Each row is a point on a landscape with many peaks, with its height.
From any point a climber steps to the highest of the 2 points nearest to it. It stops when none of these is higher. Distance is the straight distance between rows; heights are no part of it.
<1461>: [  7 -11 -12  13 -11  -7   4  23  10   9   2   7 -24  23 -11  18 -41 -50
 -23 -24   2   6 -27   0  -5 -13 -40]  h=4.64
<864>: [ -8  -2 -10  29 -16  23  -9 -21 -13 -10 -17  -2  13   7   6  -8 -19  -3
 -11 -17  15   4   9 -19  -8   2  14]  h=6.69
<394>: [ 10   7 -14  -8  23   8  -2  -4 -16  17 -21 -11  26 -14  11  -3  19  -6
  15  14   9  -7  -9   0   4  18  36]  h=4.70
<340>: [  3  -2 -34  18 -10  16  -8  14 -33  12   0   2   7  16   0   2 -14 -17
 -24  15  22  12   3  -4  -4   4 -17]  h=2.71
<926>: [-19  -1  11 -14   6  -6  -3 -15  -3  -3  -1 -23  12 -22  -1  -9  35  53
  -7  23 -29   7  28   0   8   3   2]  h=5.39
<1192>: [ 15 -20  -9  -8 -11 -17  -7   9 -22  -2  18  26 -27 -12  -7  16  30   6
  28  33  -2  -6  -3  12   2 -10 -43]  h=7.56
<858>: [  2  11 -35   4   6  11  -2  13 -14  23 -23 -28  16  12   1   2 -26 -41
 -36  13   3 -12  -3   1  -2   3   5]  h=8.70
<1502>: [ 28  16 -22  17   9  -4   8  11  -2   0 -13   9   0   5 -11   7 -22 -44
  12  -1  13 -25 -36   3  -5 -13  -4]  h=6.68
<826>: [-21   1  20  -9   6 -12  15  -9  46 -11   2  -4 -14   5  -8  12  -1   0
  -7 -13 -29  10  -6   2  -3 -22 -31]  h=3.46
<659>: [-13 -16  -4  31 -13  12  -2 -22   0  -6 -15  -6   0   3  11   4 -12  -3
  -2 -15   9   6 -16 -11  -6 -10 -14]  h=7.40
<1197>: [ 22  11  -5 -35  13   1  -2  15 -11  17  14 -15  15  19  11 -27 -25  26
 -27  -3  16   7  41  -5   9  24  60]  h=1.26
<1195>: [-10  -7  -1  18  -4   1   7 -16  22  10 -24 -26  -4   9   8  13 -30 -31
 -25 -28 -15  -1 -32  -6  -3  -9 -14]  h=4.13
<682>: [  2 -38  -8  40  -8  13  -7  13 -27 -11  17  14 -26  -7  -2   5  30 -13
  24  -5  20  18 -42  -1  -5  -1 -38]  h=3.10
<231>: [-11 -22 -10  12 -13   5 -13  -6 -20  -1  -1  -5   9 -15   9   9  32  24
  11   5   0  16  -3  -1  -1   8 -10]  h=3.63
<490>: [-16  -1 -13 -23  14 -24  20  22  11  28   5 -27 -17 -13  17  25   7  15
 -32   2 -46  22 -22   8  22  14 -46]  h=0.70
<548>: [  0 -12 -31  -2   6  -5  -8 -16 -12  18 -28 -11  -1 -15   7   0  20  -8
   0  42 -14 -33  19   9 -15  -8  -5]  h=8.02
<641>: [-19  12  36 -27  17 -14  27   6  24  -6  26 -27  10  -6  -4   5   3  59
  -9 -12 -28  30   3 -12  17   5  -3]  h=4.59
<1091>: [ 11  -8   4  15  -6 -18  14 -14  25  -6  -8  13 -40   5 -11  21 -19 -29
  14  -7 -16 -27 -28   1  -4 -32 -43]  h=3.27
<710>: [-18 -11  21 -25 -11  -5  -4 -15   9 -12  32  16  -4   4  -7   9  11  40
   9   7  -5   9  38  -7   1  -6   8]  h=3.73
<248>: [  2  18   0  42 -21  11   3  18 -15   1   0   9 -16  24 -12 -14 -59 -47
 -38 -12  29   8 -18   4  -9  -5 -29]  h=5.16
<48>: [-37   9  26  -6   5  -5  20  -4  22 -18  10 -32  16 -11 -16  -6  18  66
  -6 -17 -37  26   9 -17  15 -10  -2]  h=4.78
<68>: [-12   2  16 -23   4 -17  -4  -4  -1  -8  -5  -3   0 -32   0  -9  45  39
  -2  39 -27  -4  20  12   9   6 -24]  h=5.97
<1382>: [ 18  49  10 -11  15   7 -11  39   3   0  22   4  18  24   2 -48 -33 -10
 -19 -22  39  -4  35  17  10  13  53]  h=1.73
<252>: [ -3  -8  31 -18 -11  -9  -6  -7   7 -18  34  33 -10  -4 -13  10  27  29
  33  14   5   8   8   2   1  -3  -5]  h=3.88
<739>: [-32  10  37   2   5   9   3 -34  35 -33  -7 -12   5 -15  -8 -15  23  23
   5  -6 -20 -16  10   0   1 -16   0]  h=4.69
<1657>: [  4  36   7  20  -8  19  -9  24 -16 -14  22  24  16  22 -10 -29 -34  -7
 -15 -21  46  25  18   5  -7   8  27]  h=2.20
<1599>: [  3  -4 -16 -39  12 -18  11  17  17  31   3 -26 -15   5  15  27 -11  -9
 -28   9 -36   9  -6  13  17   4 -33]  h=0.58
<293>: [ 12   0   7  27   1   4  12   5   8 -10  -7  13   0  12  -2   2 -26 -30
  13 -29  27   6 -37 -10 -11  -2  -6]  h=7.53
<369>: [-14 -13 -28 -13   0  -4  -1 -15  -6  24 -15 -34   3  -3  10  10   2  16
 -26  20 -34   3  24  -5  -1  -4  -8]  h=8.43
<1631>: [ 33   0 -14   9   1  -8   2  47 -20  -3  26  26  -5  11  -7   4  -9 -23
  17  -3  39  20 -37   7   0   3 -20]  h=4.53
<1782>: [ -4  -8  19  42 -24  13   3 -32  -4  -6 -32  -1 -15 -10  20  -9 -25 -20
   9 -23  17 -30 -34 -28  -8  -7 -19]  h=3.06
<1169>: [  7   9 -26   4  -5  10 -17   5 -39   9  -7  27  14   4  -6 -23  -3 -19
  -9  24  28  -2  25   2 -11  16  29]  h=7.37
<305>: [ 37   7 -31 -17   3 -19   5  36 -19  15   2  10  -3  10  -4  13 -12 -27
   6  27  14 -13 -16   8   4  -2 -13]  h=5.68
<344>: [ 20  -7 -10  24   7  -4   3  24 -11  -4  15  19   1  -3  -5  10  10 -20
  30 -10  29  13 -49   0  -5   6 -14]  h=4.26
<1833>: [ -1   1  24 -17  14  -4   7  -1  -1   2  16 -15  28  -7  11   7  12  53
  13 -11  -4  31  -4  -7  14  18  32]  h=3.11
<135>: [ 11 -10 -36  22  -7  13 -14   9 -46   5 -24  11  -4 -10 -15   6  14 -26
  14  32  23 -37 -11   3 -13   2 -12]  h=5.94
<1532>: [  6 -30  -5  47 -21  25 -20   4 -44 -12  -1  22 -17 -11  -6   1  26 -22
  27   8  27  -5 -27  -2  -4  -1 -22]  h=3.31
<1541>: [  9  -3 -19 -17   9 -14   4   8   2  16  -2 -10   2   2  12  16   6  -7
   1  19  -6   1 -12   7   1   0 -14]  h=7.65
<1637>: [ -5   6   1   1  20  -4   0 -18   2  -3 -24 -19  17 -28   8  -1  44   3
  23  17 -15 -21 -18  12   4   3   5]  h=4.86
<1028>: [-15 -25 -29  15 -10  -1   4  15  -4  13   4 -17  -8   7  11  23  -2   1
 -18 -13  -9  31 -19  -7  -2  -1 -44]  h=3.16
<1439>: [ 29  17  14 -11  17   1  -1  30  -7  -4   9  18  27   1   6  -2   0   0
  26 -19  40  20 -17   7   8  22  39]  h=2.54
<1668>: [  6  21 -22   9  19  19  -9 -11 -26  -3 -38  18  12  -4   2 -41   4 -32
   2   2  15 -29  23  -7  -2  24  68]  h=6.72
<319>: [ 21  26 -24 -14   6  -1   2  36 -15  19   5 -10  18  18   4 -12 -33 -25
 -38  10  25   9  10  14   0   8  10]  h=3.26
<271>: [  4  -9  13  -8  -5   4   2   4   2  -8  26  16  12  14   3  10  -6  19
  16 -16  22  29   3  -6  -4   2   6]  h=2.63
<1145>: [ -7 -26  -4  42  -6   1   4  -3   7  -7  -6  -5 -14  -7   9  11   4 -15
   8 -22   5  11 -44  -7 -12  -4 -34]  h=6.75
<1082>: [ -6  -2 -18   3  12 -15  10  10   9   6  -3 -16  -7 -17   7  16  24  -9
   9  14 -20 -11 -34  10   3  -4 -39]  h=6.90
<37>: [  9   6   0  17  -1   8 -10 -19  -7  -7 -28  21   5 -16   2  -3  17 -15
  34   4  11 -27  -2  -2   0   2  31]  h=4.06
<1613>: [ 18   2   3  10  11 -10   0   8  -6  -7   3  14   8 -16  -4  13  34 -11
  44  -1  12   1 -48  11   5   8   4]  h=4.00
<384>: [ -6  39   6  29 -18  13  -1  23  -3  -1   4   2   1  25 -12 -24 -66 -35
 -44 -26  27  12   5   9  -7  -6  -1]  h=5.66
<1572>: [  4  19 -13  -2   9  16 -16  -2 -38  -2 -25  32  10 -10  -4 -34  19 -17
   8   6  19 -16  32  -7  -5  37  76]  h=7.43
<371>: [-34 -20 -12  24 -17   1  10  -3  12   3  -1 -36 -12  -4  -1  14   0  36
 -16 -35 -38  32  -7 -11   3 -10 -38]  h=2.72
<575>: [  2 -30  -2  20 -29  15 -25  -8 -29  -8   6  25 -16  -7  -7   5  21  -2
  22  18  16   2   6   0  -9  -5 -20]  h=3.54
<1140>: [  8  -7  -1 -30   3 -21   0   5   1   9  14  21 -16  -7   4  12  16  19
  11  38 -13   2  11  13   4  -2 -28]  h=6.94
<181>: [-10 -16  20  11 -22   3   3 -28  23 -14   5  17 -26  16  -5  12 -24  -7
   8 -12   1  -8   4 -12 -11 -25 -35]  h=3.45
<602>: [-24 -12  23  21  -5 -11  -4  10   3 -33  21  10 -18 -32  -3  -3  55  26
  17  -7  -9  19 -31   8   3   1 -54]  h=3.43
<35>: [ 22   7 -26   0  11  -4   3  -2  -6  12 -19   1   0  -2  -8   6   1 -34
  16  20  -1 -36 -14   6  -3 -12   3]  h=6.29
<839>: [-25 -17  19  16 -21  14 -17 -30  -2 -22   3   4   3 -10  -3   0  28  35
  18  -8  -5   6  21  -6  -1  -5   5]  h=5.45
<1466>: [ 38   1   8 -47  23 -32   8  10  -7  27   6   8  -9 -13  12   0   3  13
   8  56 -14 -20   6  15  10  10   7]  h=7.66
<192>: [ 11   1  15 -32  11 -10 -10 -22  -2   7  -3  16  -1 -20  -4 -11  38  16
  25  36  -8 -27  26   6  -6  13  43]  h=4.58
<1128>: [-23 -22   3  16 -28  17 -20 -40 -10 -15  -3  12  -5  -4  -1  -4   9  22
   8   1   3 -10  40 -14  -7  -4  22]  h=5.81
<1024>: [ 26   0 -19 -41  16 -27  12  20  -1  34   0  -4 -12  -6  13  15   0  -2
  -7  43 -16 -14   5  15   9   4 -14]  h=8.84
<1179>: [ 19  46  -9  17  -4   7   1   7  -8  -4 -10  17  -5  21 -12 -31 -50 -52
 -22   1  21 -33  15   5  -1  -5  28]  h=3.38
<644>: [ 17   8  22 -23  23  -4   4  15   2   4  16  -1  26  -6  20   5   8  23
  22  -9  15  23 -17   5  14  22  30]  h=2.83
<1118>: [ -7  -5 -10  20  -5  17  -7   0 -28  -4  -7  -8  29  -6   6   1   9  26
   4 -23  12  36  -4 -16   4  17  23]  h=4.01
<844>: [  7 -21  -8 -15  -3 -13 -15   6 -37  20  -5   8   0 -25   8   7  30  21
   8  45   0  -4   7   6  -4  14  -8]  h=3.01
<1781>: [  7  -5 -25  24 -20  16  -9  -5 -26   3  -8  21  -4  12  -4  -7 -19 -24
  -8  14  27  -7   8  -6  -7  -5 -11]  h=2.92
<457>: [-20 -26 -21  43   9  -8   4  16   6  -1   9 -15 -26 -18  11  12  22 -13
   5 -14  -9   5 -57  -3  -7   1 -53]  h=6.26
<1452>: [ 17  37   0 -15  18   5  -5  23  -7   1  18  15   7  26  -2 -55 -19  -5
 -18  -8  34 -13  51  11   6  21  72]  h=1.59
<1460>: [  3   0   5 -22  10   7  -4 -24  11   1   7  11   3  12   1 -13   3   6
   9   3   8 -14  38  -3  -4   4  51]  h=6.83
<187>: [  2 -14 -31 -27  10  -8  -1  -5 -12  35 -16 -18   2  -3  12   3   0   2
 -24  36 -18 -10  26   1 -10   1   3]  h=7.17
<1854>: [ 21  -4   7  11 -15  -6   9 -22  19  -7  -7  24 -31  15 -12   9 -39 -31
  16  -8   7 -29 -11 -16  -4 -28 -19]  h=3.35
<94>: [ 12  11 -10  17 -17  12  -7 -19 -10  -8  -6  32 -11  16  -5 -14 -33 -30
  -4   8  26 -28  21 -10  -8  -9  15]  h=3.09
<695>: [-10  -2  22 -12   9   4  16 -16  42   1  -1 -29  10  18  -3   9 -30  -1
 -16 -41 -21  12  -1 -11  -2 -11  20]  h=3.80
<368>: [  8  28  12   1  -6   5  -4  37  17   4  13  -3   9  34 -12 -18 -60 -36
 -42 -38  26  13   9  12   0  -8   9]  h=6.19
<1778>: [  9  -5 -16  36 -15   9   7  20 -15   3   4  10 -23  18 -10   3 -43 -46
 -21 -12  26   4 -31  -5 -11  -9 -38]  h=4.85
<1182>: [ 16  12  -4 -15   4   2   0  -7  21  11 -12  -9  -1  26  -3  -6 -45 -49
 -24 -10  -1 -21   9   5   1 -14  20]  h=3.69
<1320>: [-10  -5   1  21  -2 -26  12  -4  31  -5  -7  -1 -39 -12 -10  11   1 -27
   0 -11 -32 -25 -41   8  -1 -21 -63]  h=3.17
<684>: [ -7   3   5  25  13  19  -1 -22   5  -4 -29 -16  26  -7  11  -2   8  -1
  13 -25   1   0 -17  -7  -1   6  27]  h=4.84
<675>: [-35   5  28 -11   3   4   8 -24  19 -23  10 -22  11  -9 -14  -9  25  55
  -5   0 -31   3  30 -11   6 -12   7]  h=4.98
<1743>: [ 16  15   9 -23   7   6  -7  20 -12  -2  28  17  17  22   4 -23 -15  15
  -9  -6  38   7  40  -2   5  24  64]  h=1.43
<453>: [ 11 -10  17 -24 -15  -3 -20  -5 -21  -4  23  36   1  -6  -5   2  22  29
  17  17  20   7  25  -7  -1  21  35]  h=2.57
<242>: [-26  -1  16  21   0 -12   2  12  24 -43   8  -2 -23 -32  -8 -15  42  19
   3  -8 -21   4 -27  10   5  -9 -61]  h=3.30
<492>: [-16 -10  13   7  -9  12 -26 -26 -16  -9 -11   4  19 -31   3  -8  51  29
  25   4  -7  -2  22   2  -5  21  45]  h=1.82
<655>: [  4   5 -32   0   0  11  -7 -14 -10  17 -19  -5   8  17   3 -12 -21 -26
 -29  14   7 -19  29  -4 -11   3  25]  h=7.46
<681>: [ -3   7   3  27   5  22   0 -26  -1   1 -46 -12  17  -8  19  -6 -12 -24
   4 -17   5 -22 -14 -14  -2   3  23]  h=5.32
<735>: [ -1 -15 -16  14  -3   7   6  18 -23   7  10 -18  25   4  14  11   2  29
  -2 -21  14  49 -21 -12   6  17   4]  h=3.70
<259>: [-46  -8  13  14 -17  -3  13  -3  21 -21   5 -27 -13  -8 -12   8   9  52
 -16 -30 -41  23  13 -14   5 -19 -41]  h=2.61
<1268>: [ -3   8   8 -45   8 -18   9   0  19   3  11   1 -18  -1   1   8   8  22
  -6  24 -28   1  22   7  11  -5 -21]  h=6.45
<128>: [ 28  27   8  31   3  -2  15  15   5  -8 -15  16   0   9 -15  -6 -43 -53
   6 -25  26 -19 -40  -2  -4 -10   2]  h=7.06
<112>: [ 18   0 -15 -16  -7 -12   7  31  16  14  10   5 -14  28  -4  16 -38 -44
 -20 -14   2   6  -9  10   2 -13 -28]  h=4.47
<1407>: [-19 -15 -20  32   3   8   4  -7   3   8 -27 -37   6  -8  16  15   4 -16
 -14 -15 -17  -4 -40   0  -2  -2 -25]  h=4.48
<935>: [  9   2 -11  -4   7  -1   6  10  11   8  -2  -6   7  15   6  11 -13 -22
  -3  -8   4   8 -16   4  -4  -4  -1]  h=6.99
<251>: [ -2  -8  27 -17  -2  -5  -4   3 -16  -3  21  -3  15 -17  11   9  22  64
  10  10   1  33   4  -6  14  26  21]  h=3.34
<1633>: [  0 -16  17   4 -24   3 -25 -16 -19 -14  13  35 -12 -14 -14   6  38  10
  37  15   6   1   7   3  -5  -1  -4]  h=3.71
<1101>: [-18  -5  26 -24  -8  -6   1  -2  -5  -7  33   2   2 -10   3   7  19  67
   2  11 -12  28  21  -9  13   8  -1]  h=3.57
<560>: [ 20  18  19  -4   0  13 -12  10 -17 -12   7  35  21   1  -4  -6   9  -6
  29 -13  34  15   3  -4   4  21  50]  h=2.30
<830>: [ 32  17 -12  -4  -8  -4  -4  43 -24   3  27  22   2  18  -8  -6 -26 -18
  -1   8  42  13  -4  11  -2   1 -11]  h=4.87
<230>: [-14 -21   2  19  -4  -2  12   8  13  -4  14 -11   0  10   0  18 -10  19
  -2 -41   1  50 -19 -13  -9  -3 -24]  h=4.63
<911>: [ 44   7  -5 -37  30 -18   2  11 -18  27  -7   4  11 -10   6  -6   8  -8
  16  40   4 -20   3  10   6  13  35]  h=6.74
<952>: [  3  65   8  19   7  11  -7  35 -17 -10  20  24   9  17 -11 -46 -30 -17
 -11 -18  44   4  29  30   5  11  41]  h=1.95
<604>: [ -9 -14  -2  34 -17  20 -19 -29 -21 -13 -28  12   1 -12   8  -4  12 -10
  19   1  13 -22  -3  -5  -3   0   5]  h=3.76
<772>: [-10  -8  -8  12  -9   6  10   5  11   4   3 -21  12  16  -1  15 -27  13
 -15 -39  -3  41  -7 -15  -5  -1  -3]  h=4.43
<824>: [ 22   5 -14 -24  -5  -6   0  31  -3  12  18  -2   6  29   8   2 -35  -9
 -26  -3  18  19  20   5   6  -1   3]  h=2.99
<1839>: [ 18  10 -34 -10  12  -4   8  28  -4  26 -14 -25  11  15   0  12 -21 -53
 -25   6   2 -13 -27  11   2   1  -1]  h=7.67
<1536>: [  7   2   0 -47  22  -9   8 -11  25  25  -1 -30  -1   8   6  -3  -6   1
 -17  20 -40  -9  23   7   6  -5  10]  h=5.37
<812>: [-11  -8 -32  34  -2  15  -4  -6 -17   8 -38 -29  11  -5  16   9   2 -25
 -13   4   4 -23 -25  -5  -6   3 -10]  h=4.93
<1046>: [-10 -13  -1   8  -3   2 -18 -12 -21  -2 -18 -10  13 -43   5  -5  58  13
  19  24 -13 -17   1  21  -2  11   4]  h=4.36
<1363>: [-22 -17  16   0 -17   5   1 -19  19 -15  20  15 -16  13  -6  11  -4  22
   6  -2  -3   8  21  -7  -6 -21 -21]  h=3.58
<1553>: [-15 -16 -32  19  12 -16   7  24   5   7   8 -13 -32 -18   3  22  27 -21
   3  10 -21 -15 -50  10  -2  -3 -60]  h=6.37
<1365>: [ 15   2  11 -19  -3  -5   5  31  12  -1  33  14   4  30   3   8 -35   4
  -6 -24  31  27  11   0  -3  -4   1]  h=2.80
<434>: [-19 -16  30  24  -8   9   8 -14  15 -19  12   9  -5   6  -8   9  -4  19
  14 -36   9  24 -18 -14 -16  -8 -12]  h=4.88
<1361>: [ -8 -10   8  -1 -15 -11 -11   4 -10 -16  12  20 -24 -28  -9   2  47  16
  24  35 -15  -7   2  20   4 -10 -48]  h=7.02
<1766>: [ -3  -9 -35  35  -8  20  -7   1 -31   6 -35  -9  -3  -7   2   7  -4 -34
  -2  19  14 -37 -25  -4  -9  -2 -18]  h=5.40
<241>: [ 27  -3 -37   4   4 -19  11  41 -12  16   7   1 -14  12 -10  23 -17 -42
   2  11   7 -11 -42   7  -3  -4 -34]  h=6.16
<250>: [ 16 -16   6 -17 -14 -11 -23  -3 -37  11   9  26  -3 -25   0   2  34  22
  17  41   8  -2  21   8  -5  22  16]  h=2.76
<1110>: [ -6 -19  19   9 -10  -3  -9  11  -8 -17  27  14  -7 -25   1   7  51  22
  29  -1   4  28 -34   3   8   9 -28]  h=3.60
<622>: [-16  15  44 -16  -1  -8   5  -9  27 -32  17  21  -6 -19 -18  -4  38  25
  23  11  -8  -7  -1   4   5 -10 -16]  h=4.02
<377>: [-16   6  16 -28  15  -7  17 -13  45   3   3 -20  -4  12  -2   9  -8   3
 -18 -15 -38   5   7   2   3 -18 -11]  h=3.59
<1769>: [  7  11  -3 -16  31  -1   7 -14  19  10 -21 -17  17 -10   9   0  23  -9
  18  12 -17 -17 -16   9   4   1  20]  h=5.24
<974>: [ 27  33  -9  26 -14   4  -2  -5 -24 -11  -9  34 -17  16 -21 -23 -46 -46
   2  11  26 -37   7  -6  -7 -12   5]  h=3.23
<574>: [ 13  -3 -33  15  -8  12 -20  16 -59  12  -4  22   5  -7 -10  -8  11 -17
  -1  38  33 -14  10   4  -9  14   5]  h=6.58
<1354>: [-34  -7  -5   9  -3  -9  14   3  22   3  -6 -36 -15 -11   0  16   8  13
 -28 -25 -50  22 -16   1   5 -10 -52]  h=2.85
<1155>: [-16   2  20  16 -10  -4   0 -26  22 -31 -14   0 -18 -25  -4 -13  26   5
  16  11 -27 -34  -4  13  -1 -26 -36]  h=3.68
<301>: [ -5  -4   8 -45   8 -14  13  -6   7  17  16 -18  -6   5   6  -4  -9  54
 -20  23 -34   9  48  -6  10   6  12]  h=5.72
<1442>: [ -9  -3  -2 -26   2 -16  17  12  10  19  12 -29  -1   1  14  20  -4  39
 -23  -2 -33  34   2  -3  16   4 -22]  h=0.84
<11>: [-17 -22  -6  32 -14  15 -23 -21 -25  -5 -16  -8  10 -22  10   3  35  11
  15   3  -2  -7   0   6  -9   4  -2]  h=3.90
<696>: [ 10  -3  17   4   4 -16  -2  11  -7  -8  17  15   3 -26   4  12  48  15
  39  13   2   9 -39  14  13  16 -12]  h=3.79
<1500>: [-27  -2  45  24  -7  12  -5 -46  23 -30 -12   7  -1 -16  -3  -7  17  15
  29 -20  -3 -24   1  -7  -5 -11  13]  h=4.42
<1855>: [ -7  -9  22   2 -15  18 -24 -27 -15 -15  -6  27   8 -12  -7  -6  34   8
  28  -5  10  -7  22  -8  -7  23  53]  h=1.98
<325>: [-21   1  -6 -15   4   0  12 -16  20  12  -4 -52   8  -2  -5   2  -4  34
 -23  -7 -54  16  24  -9  10  -8   0]  h=6.71
<1568>: [-11  -2  -7  21   3  23  -8 -15 -19  -3 -23  -7  29 -11  11  -4  20   9
  14 -16   8  15   0 -10   1  16  40]  h=4.41
<1489>: [  2 -16 -25   3  -1   5 -16   2 -34  15  -6  -3  16 -10  15   8  22  15
   4  19  12  11   2   2  -4  18   4]  h=3.36
<1389>: [-22  -5 -10 -13  -1  -4   4 -22  18   7 -10 -31  -1  -5   3   3  10  27
 -24  11 -47   3  31  -3   5 -12 -18]  h=7.36
<1307>: [-14   5  16 -19  -7 -20 -10   9  -1 -26   6  12 -17 -33  -9 -14  51  31
   1  37 -26 -13  12  14  13  -2 -45]  h=6.51
<936>: [  7  -7 -21 -21  -9  -9   4  11  12  18   5   7 -23  19  -2  24 -22 -27
 -20   4 -15   0   3   7   0 -15 -35]  h=4.30
<1147>: [  9  33 -14   4   7  15  -1  22 -11   7  -2 -10  26  21   5 -27 -32 -21
 -28 -12  24  10  19   8   3  12  39]  h=3.66
<573>: [ -4   3  21  10  -9  24 -16  -9 -15 -17  -1  37  15  -1  -6  -3  17  -1
  29 -16  30   3  11 -13   2  24  54]  h=2.13
<1699>: [-13   4  35   8   4  14  -4 -33  21 -22  -2  19   7  -6  -3   0  14   6
  36 -17   8  -7  -1  -5  -4  -7  28]  h=4.21
<721>: [ 21  -3   2 -42  13 -10   6  14  -1  25  16 -23  16  19  17   2 -27  31
 -21  -1  -5  19  30  -3  12  13  33]  h=1.08
<330>: [-14 -19  26  43 -18  -1   5 -33   9 -15 -20  -8 -25 -19  17  -2  -9 -11
  13 -21   2 -25 -34 -10  -8 -17 -43]  h=3.29
<253>: [  4   9   0  16 -12  14  -2  14 -13  -9  14  17  14  17  -2  -6 -23  -5
  -4 -21  37  30  -3  -6  -7   5   6]  h=2.43
<1296>: [ 34  10 -15 -24  26 -19   8   1 -10  18 -13   1   4 -13  -5   4  16 -15
  24  39 -12 -35 -11  15  -1  -3  14]  h=6.18
<1574>: [ 18  -2  -3 -11   5  -1 -15 -17 -15   2 -13  20   6 -18  -9  -8  33 -10
  28  24  -1 -29  15   7 -10   8  38]  h=4.33
<742>: [ -7 -12 -11  -6 -10  -8   2  -8  14   5  -3   1 -22   5  -2  19   0 -10
  -2  12 -22  -8   5   5  -2 -22 -44]  h=4.11
<1449>: [  8   9   9 -26  14   9   5 -16  25  -1  13  11   1  31  -2 -23 -23 -12
   0 -15  16 -24  36  -5  -1   0  60]  h=7.35
<528>: [  1  10   0   9  -8   7   3 -16  18  11 -32 -20   1  19   4  -3 -52 -49
 -37 -23  -4 -23 -14 -10   2  -9  12]  h=3.89
<951>: [-17  -7  -6  19 -16  15  11 -15  12   2  -7 -36  13  17 -11  11 -35  25
 -18 -40 -16  29   9 -29  -3 -11  18]  h=4.20
<513>: [  6  -4   3 -35   6  -8  13  17  11  20  20 -26   9  20   8  17 -27  28
 -21 -18 -12  33  14  -5  15   5   8]  h=0.96
<1094>: [ -5 -20 -39   1 -15   8  -2  15 -21  20   2 -13  -1  14  10  21 -14  -1
 -31   6  -3  23   6  -9  -2   1 -29]  h=2.95
<450>: [-20  13  39 -28  10 -18  15   6  31 -26  25  13  -5 -12  -9  -2  29  40
   7  10 -16  12  -2   2  14  -2 -26]  h=4.17
<1557>: [-16  -4   0  -4  -5  -6  -3 -22  21 -10 -12   0 -23  -8  -2   2  15   1
  -2  18 -31 -21  12   9  -1 -28 -42]  h=3.93
<1454>: [-31  -2  -7   6   1 -18  12   4  34  -1 -10 -22 -28 -12   0  14  10 -14
 -27 -14 -50  -2 -29  11   6 -12 -61]  h=3.00
<1379>: [ 31  30 -13 -10   1   0  -4  17   6   0   7  15   1  28 -15 -15 -43 -45
 -14   3  20 -22  20  10  -2 -15  18]  h=3.53
<827>: [  7   5  19  29  -2   4  11  17  17 -13  -2  11   5  19 -11  -8 -51 -33
 -13 -52  38  18 -26  -7 -18   2  -5]  h=7.03
<226>: [-27   4  14   4   3 -12  10  -3  29 -19   1  -9  -9 -10  -1   2  26  20
  -4  -4 -25  10  -9   3   2 -11 -43]  h=3.32
<1655>: [  3  20 -10  27   5  21  -9 -24 -22  -3 -46  12   7  -6   7 -24 -13 -34
   3   3  18 -39   5 -14   0   8  40]  h=5.99
<83>: [-16  -3  31 -19  10 -11  20   7  28 -10  31  -3   3   1   1  13   4  41
   6 -13  -9  32  -8  -2   2   1 -15]  h=4.38
<1462>: [-26  -4  21  -3   3   4  20  -9  34  -6   7 -31  10  11 -13  10 -18  33
  -7 -39 -27  28   4 -21  -5 -15  11]  h=3.99
<1203>: [ 14   8 -15   4  -6   3 -23   4 -47   1 -15  41   3 -15 -14 -22  18 -20
   8  24  28 -14  29  -3 -11  29  51]  h=8.21
<590>: [ -8 -23 -13   4  -4  -1  -5  16 -14   4  14  -3  -4   1  13  18  14  20
   2   4   2  29 -12   1   1   3 -32]  h=3.37
<1424>: [ 18  14 -15  -8  14   9  -1  12 -15  11  -8 -12  33   3  17  -9  -8  -8
  -9  -3  17   8   3   1   6  18  41]  h=4.14
<1788>: [ -9 -10  12  35  -9  -6   1 -25  13 -19 -16  -1 -22 -19   3  -2  13 -12
  20  -3 -12 -34 -30   4  -3 -20 -37]  h=3.48
<1205>: [ 21  12  16 -38  22  -4   7   9  35   6  15  -8  10  25   4  -2 -25 -15
   4 -16   2  -6   9   5   2  -8  33]  h=6.56
<704>: [-17  -2  10  -8  15  16   0 -51  21  -6 -12  -8   1   5   2 -19  10  11
   4  -7 -12 -28  37 -11  -2   2  53]  h=6.24
<871>: [  1 -15   4 -40  11 -15  -2 -16  -4  17  17  -2  -1   1   6 -12   5  48
 -12  30 -17  -2  49  -4  -3  15  35]  h=5.26
<989>: [-20   2  12 -39   6  -5  20  -7  25  16  14 -38  -1  10  -7   4 -13  43
 -29  -5 -52  18  35 -14  15  -9   8]  h=6.25
<1863>: [ -3   5  12 -12  19   7   6 -34  28   0 -16 -20   8  -4   6  -9  11   2
   3   3 -24 -18  10   1   0  -6  24]  h=5.69
<494>: [  2   5  28   6   6   2   1 -14  16 -19   5  24   9  -8  -5   7  20  -1
  42 -14  10   1 -26   1  -3  -3  12]  h=4.03
<8>: [  5  -6 -44  -8   0  -3   5  36 -15  26  -6 -16  -6  12   1  23 -15 -37
 -27  18   4  -7 -23   9   0   3 -29]  h=6.85
<588>: [ -7  17  18 -54  25 -20  15   2  31   7  -1 -18  -9  -3  -1 -13  12  19
 -19  32 -45  -7  19   8  17  -2 -14]  h=5.96
<1828>: [-33 -18  28  31 -19  13  -5 -29  10 -27   4  -7  -1  -7  -5   2  12  39
  12 -31  -6  19   2 -10  -6 -11  -9]  h=5.14
<748>: [ 45   5 -22 -12  -1 -12   1  46 -35  15  17  20   2   5   1   8 -16 -11
   2  32  33   2  -7  13   5  11  -8]  h=5.27
<705>: [ 26  20  14 -25  26   6   7   2  33  -2   3   1  11  27  -3 -19 -31 -29
   6 -21  13 -27  17   3   2  -6  48]  h=6.93
<1586>: [  2  -4  10 -42  17 -13  -3 -26   8   8   4   4  -9 -10  -1 -22  24  29
   3  34 -19 -20  41   2  -5  11  35]  h=4.89
<1295>: [-11 -15  -2  11 -21  16 -10 -35   1  -8  -5   3  -3  15  -1   1 -14  12
  -5  -5   2  -3  28 -17  -9  -9  17]  h=6.15
<12>: [ 14   3   8 -29  14  -8  14  13  35  13   5 -11   3  17   5  11 -23 -16
  -3 -18  -9   8 -15  10   4  -7   0]  h=6.52
<1419>: [ 19  21   8   9   4   1   3  35  18   0   7   3  12  23  -9  -8 -50 -40
 -21 -39  29  12 -17  10  -5  -6   2]  h=6.60

For each start below, name the point where the climber stops.
<330> => <293>
<1462> => <659>
<37> => <369>
<622> => <1192>
<242> => <858>
<1179> => <1203>
<1699> => <1192>
<1442> => <1449>
